Each row is a point on a landscape with many valleys, with its height.
A ball rolls from a point to the lowest of its 2 nearest points, and stops where none of them is lower. Distance is the straight distance between rows; heights are no part of it.
ret h=7.0: [-17 -4 -14 3 10 -37 14 -19 -41 10 49 9 -40 -6 -8 -31 -27 0 -10 -20 -38]
Temoz h=33.1: [-40 11 -28 31 13 -49 12 21 11 17 46 21 -12 13 9 -39 2 31 -37 8 20]
rad h=54.4: [29 0 23 -3 -43 35 7 27 -25 15 6 29 -21 26 -11 1 -6 -32 -18 -16 12]
fef h=57.2: [45 -3 6 42 -3 8 16 34 33 24 12 19 -21 -8 4 0 -8 -26 -48 0 -14]
fon h=67.8: [36 19 -1 -2 -26 -36 2 -6 10 4 0 -6 -20 3 5 37 -36 -9 -46 -1 2]
pof h=75.3: [-30 24 10 -5 -30 -12 -4 -15 -5 -9 -38 10 37 30 17 28 8 -25 10 -10 11]
tef h=38.5: [-4 -4 8 -20 -3 -39 26 5 -25 -29 -21 19 17 2 -10 -43 -22 8 -2 7 -13]
Guna h=42.4: [-29 -43 -5 -29 64 -18 -42 -32 -26 -9 27 31 -30 13 -27 14 -7 6 49 24 -9]
vere h=27.5: [-39 -1 -29 6 22 -58 -12 8 -25 25 28 32 -27 15 -4 -23 -3 26 -25 -3 15]
Lipep h=50.7: [-52 2 -19 -22 30 -7 2 -16 -28 10 -17 -24 15 -17 14 -28 14 2 43 4 12]
Fano h=85.1: [-9 -20 7 -44 30 2 -44 -47 28 -11 0 10 20 -28 -16 -16 17 13 61 17 9]
deteg h=55.3: [6 1 -24 3 -25 -16 21 -11 6 -2 -12 -62 6 -4 7 0 -8 -5 -41 29 10]
Zug h=52.8: [16 2 10 32 -17 20 1 33 24 33 6 24 -41 -7 29 -11 22 -18 -13 -12 -4]
fubop h=18.8: [-32 -13 -5 12 10 -25 9 16 -48 17 29 -18 -42 -17 -7 -36 -3 25 -7 -11 -32]
sefis h=80.0: [-16 -13 0 16 -14 16 -24 -7 -4 55 -3 -13 1 12 22 -2 16 -22 -10 -15 -34]
dez h=12.8: [6 45 -14 29 -13 27 30 7 20 13 47 -22 1 9 -11 -17 -17 -1 -51 -40 3]
Vekem h=83.2: [-19 -20 23 -24 47 -6 -30 -12 5 19 -10 3 -4 -41 -3 18 3 -20 33 4 -41]
lebe h=81.8: [-30 -22 19 5 15 21 -33 -16 12 42 -6 -17 5 -16 13 16 15 -27 29 3 -41]
Lesi h=65.0: [43 20 -2 59 -51 14 40 22 32 1 63 32 -10 1 -13 6 -17 -8 -44 11 18]
Pil h=49.9: [-27 17 -24 -2 -21 -43 28 -14 -21 -4 1 -33 20 13 -16 -19 -27 3 -26 16 27]
Kuz h=88.5: [20 -8 -4 -17 38 9 -22 12 0 36 -34 -24 15 -22 -3 -12 5 25 1 -17 -5]
leke h=67.9: [25 -16 27 10 22 45 -29 32 37 16 -15 -16 45 -15 29 54 6 14 -4 16 -21]
nelef h=64.6: [9 23 -15 9 4 -39 10 4 12 17 30 14 -38 -9 -4 -2 -28 -3 -46 -16 8]
kerur h=31.8: [-25 4 17 4 -7 4 20 44 -19 -3 4 -5 -27 -3 8 -21 -2 14 5 -1 -12]
Nur h=51.6: [-33 4 -17 -10 -4 -25 25 -1 -46 -44 42 0 -63 3 -30 -46 7 17 -13 -7 11]
pata h=27.3: [-30 -22 -13 -13 52 -45 -19 -18 -33 -16 -15 9 10 -16 -13 -33 14 44 38 4 -6]
godop h=60.3: [67 7 13 4 -33 61 28 43 -9 15 12 30 17 5 10 1 -8 -17 -21 3 18]
palol h=39.6: [-18 14 -17 40 -14 -30 30 32 25 3 8 -6 -1 2 5 -26 3 14 -46 17 29]
muka h=46.0: [1 -7 40 7 -12 0 -4 2 53 -33 1 37 24 -36 12 46 7 4 43 46 5]
nikot h=60.7: [19 -5 34 -39 -7 25 3 5 -2 -30 -32 5 -19 -27 2 26 -7 -19 20 12 -1]
zeme h=39.7: [-29 -7 7 14 5 -15 21 22 0 -16 21 43 -22 19 10 -25 1 13 13 10 1]
ninon h=68.5: [35 -1 8 -4 -47 7 -32 -14 -3 9 -1 -22 -8 14 18 58 -9 -1 -24 6 -12]
Sofo h=37.7: [0 -16 20 15 5 16 2 -18 31 -22 0 43 6 22 -8 -18 -1 -21 49 3 -21]
Kage h=63.0: [26 -12 -3 -11 22 64 -39 33 2 28 -16 -42 52 12 30 49 7 1 -25 -6 -28]
Pap h=84.2: [-8 -26 33 -50 39 -3 -33 -28 22 -5 -1 27 17 -41 -17 6 5 -14 41 15 -18]
dor h=90.2: [20 -13 8 -26 12 31 -19 20 -4 13 -40 -47 2 -27 14 8 20 8 -4 4 -19]
gekik h=30.3: [4 33 -22 5 3 18 23 6 8 14 8 -1 -1 26 -14 -31 -3 -14 -24 -43 35]
doz h=32.7: [-29 -17 7 -14 36 -34 6 10 -14 -34 -20 35 27 4 -6 -42 -1 26 29 23 -11]
rel h=61.1: [29 6 19 30 -59 31 19 30 -17 3 13 18 -10 37 -12 41 -5 -29 -43 -16 8]
Poz h=87.2: [13 -10 -13 -10 39 9 -48 -18 15 34 -42 -7 32 -6 -14 2 21 21 26 -29 8]
gefi h=61.6: [-31 -19 3 -6 -1 17 -13 -34 -4 -8 -28 -70 21 -29 6 32 22 -31 13 15 -28]
paro h=46.3: [-27 -6 -5 -8 51 7 20 -12 6 -23 -19 -36 2 -13 -22 8 -21 -9 39 3 -4]
guno h=46.7: [-31 3 -1 -23 2 20 2 -31 -24 2 -9 -12 34 6 11 -35 -5 3 50 -19 -7]
dopi h=30.8: [-12 13 -15 25 14 21 47 17 15 -7 43 -33 -26 8 -15 -31 -20 0 -14 -3 10]
ropi h=41.5: [12 24 15 -30 -2 13 1 -16 -8 -9 -9 13 25 9 14 -32 -15 21 36 -40 -17]
meto h=70.0: [35 20 3 36 -57 29 7 7 8 -6 -13 31 52 34 38 55 14 -45 -14 2 -1]
Sofu h=38.4: [-29 -38 1 0 50 -21 -17 9 -12 -6 18 32 -17 18 -25 -1 -18 16 28 28 -17]
panog h=72.1: [16 -17 37 13 -26 28 31 52 -2 -38 -29 21 -7 -11 -7 11 9 -1 19 31 14]
fanub h=53.4: [-54 4 -31 -4 57 -23 26 9 -27 12 1 -17 -14 -18 19 -21 5 -5 19 9 9]
gopoz h=65.1: [8 -10 26 -27 -26 7 -44 -33 16 -5 -14 -9 -5 -2 -4 63 2 -20 17 17 2]
fikap h=40.1: [-29 -1 -17 7 27 2 32 1 1 -19 5 -21 -11 22 -24 -16 -20 3 25 9 23]
rata h=66.8: [41 21 22 33 -53 22 6 24 -8 9 2 50 24 32 19 58 -2 -10 -15 -22 -4]
daro h=63.8: [74 4 16 16 -31 51 16 33 19 2 9 23 -15 -10 24 44 2 -6 -2 8 4]
gir h=71.1: [52 12 -8 41 -32 23 3 16 51 5 -14 7 20 28 19 9 19 8 -11 -1 29]
dobom h=54.8: [-32 15 18 8 -13 -26 0 -18 25 -30 -30 -32 -3 -41 30 31 19 2 20 20 -20]
biku h=72.7: [17 8 4 10 -44 7 -2 -12 7 -8 -33 8 52 34 23 21 8 -39 -23 2 -4]
girab h=86.0: [-1 -12 -12 -42 38 10 -44 -40 4 12 -22 6 18 -3 -29 -5 16 20 57 -15 27]
runo h=68.8: [44 -11 27 1 -17 1 27 53 -2 -21 -33 44 -11 -16 -15 2 5 -7 -17 6 5]
zilo h=42.8: [11 18 -9 1 -9 36 -5 17 -12 37 12 -14 -8 35 -16 12 -4 -15 -44 -54 17]
rulok h=58.2: [-42 -3 14 -3 15 -11 -24 -42 38 -23 -28 -41 25 -48 8 42 33 -20 20 21 -22]
fimib h=78.0: [6 -15 -23 9 -35 13 -34 -22 5 37 -18 -31 10 18 23 -16 39 1 -14 -4 -2]
gosa h=32.9: [24 42 2 3 -14 16 -2 -4 1 8 -1 -18 14 9 26 -11 -1 28 -5 -59 -24]
tusa h=61.4: [24 6 3 41 -8 -23 29 27 31 4 51 35 -31 -13 -21 -6 -29 1 -59 -3 -10]
dap h=55.9: [-43 -17 -47 -22 64 -26 16 -1 -38 2 9 -4 -9 8 -6 -36 -8 1 19 37 39]
lun h=73.7: [40 13 -21 -4 -28 3 -10 -8 41 17 -18 -5 5 17 24 7 0 -12 -24 15 53]
kiro h=44.1: [-33 29 -39 -15 -7 -48 19 -14 -52 0 38 -24 -14 -7 -21 -25 -11 25 -31 -7 39]
Pedul h=42.6: [-37 -11 32 1 6 24 -13 -1 20 -9 -6 36 -2 -2 16 -18 30 -25 62 -6 -24]
Gunu h=48.2: [-10 -2 23 7 -3 39 0 30 12 28 -4 35 -24 1 24 -14 22 -30 25 -14 -7]
subi h=67.7: [-13 -22 37 -33 -17 14 -63 -46 18 -11 -21 -2 19 -29 -21 46 37 -33 20 7 -14]
sagom h=20.5: [-24 -12 -35 -1 44 -56 -22 -14 -49 15 6 13 -25 0 -24 -26 4 40 6 -15 6]
Vad h=54.5: [-26 -1 -41 0 33 -26 10 -20 -63 -54 51 17 -49 17 -42 -60 24 34 -5 -20 14]
gak h=48.3: [-47 18 -29 -15 -7 -48 23 -10 -59 -25 72 -1 -45 -6 -20 -37 -11 18 -41 14 14]
bil h=43.5: [-10 5 -23 -19 5 -54 23 -3 -33 -34 4 26 5 8 -28 -63 -9 25 -28 1 18]
gikub h=32.2: [-27 -35 19 -18 29 -26 -17 -3 -8 -41 6 11 -10 13 -34 21 -20 37 38 44 10]
puza h=76.0: [0 5 -33 0 -34 0 -14 -15 1 37 -13 -24 18 23 2 -19 19 -6 -35 1 39]
bemib h=51.9: [28 6 0 -8 7 32 -5 25 4 38 -15 -3 18 24 9 19 -16 -22 -35 -16 4]
robu h=59.9: [-16 -5 -19 -11 -3 9 -2 -29 -4 13 -15 -70 24 -7 11 15 -5 -4 12 30 9]
kabob h=42.2: [-1 -18 25 14 5 -8 -10 -6 47 -16 -4 28 15 2 2 8 -2 7 43 31 -9]
Vek h=30.1: [8 -12 21 11 -21 2 -5 -35 3 -3 -4 9 -6 8 -1 1 -11 -30 22 -7 -52]
mok h=56.1: [7 -12 22 -55 19 38 -18 -28 -2 -29 -42 -24 20 -34 -21 22 12 -23 28 -5 -5]
guko h=44.2: [-10 9 -9 4 21 -31 22 24 -4 -27 20 56 6 34 -2 -63 1 19 -14 -4 20]
beto h=64.7: [57 -9 40 -27 -13 18 -6 17 1 -26 -50 29 -1 -15 -5 26 3 -20 -2 -6 -15]
pab h=66.6: [45 -4 14 4 2 12 19 30 29 -3 10 20 -58 -28 14 29 -19 -3 11 16 -2]
tufe h=21.1: [10 40 -34 12 -17 19 7 -16 4 14 6 -62 10 4 21 -22 6 37 -17 -46 1]
rete h=38.9: [-19 23 -38 -6 3 -34 15 -30 -45 8 14 -43 -15 -20 -2 -18 -14 28 1 -25 11]
gol h=50.6: [-10 5 31 23 -24 -26 -4 8 42 -24 -30 4 12 -25 27 53 13 8 4 29 -3]
mezo h=19.2: [18 -15 3 -6 -15 -21 -7 -19 -23 16 18 4 -23 5 -13 -24 -22 -6 -11 -10 -36]
nodi h=68.0: [60 27 -16 55 -45 35 33 15 39 -1 34 16 20 19 24 21 4 -20 -42 -6 19]
Fonir h=51.5: [3 -8 -15 -30 35 11 1 -25 -28 -12 -45 -49 9 -24 -25 5 1 -6 25 -13 -6]
mupeb h=58.1: [35 8 -5 0 -14 45 -24 14 3 22 -1 -23 54 32 36 44 -9 -9 -28 -2 -17]
ziti h=22.5: [16 -23 26 -11 1 -18 -14 15 11 -30 -22 -2 -7 -5 -29 37 -18 33 14 44 25]
fomoz h=32.3: [-6 34 -34 20 0 -24 19 -31 8 0 30 -40 -11 4 -7 -29 -9 39 -2 -37 9]

Where does a ball stop that starts at each point below?
beto | dez
dor | dez
deteg | tufe
panog | dez
Kuz | Sofo
lebe | Sofo
nelef | Sofo
Vad | tufe
gefi | Sofo
subi | dez
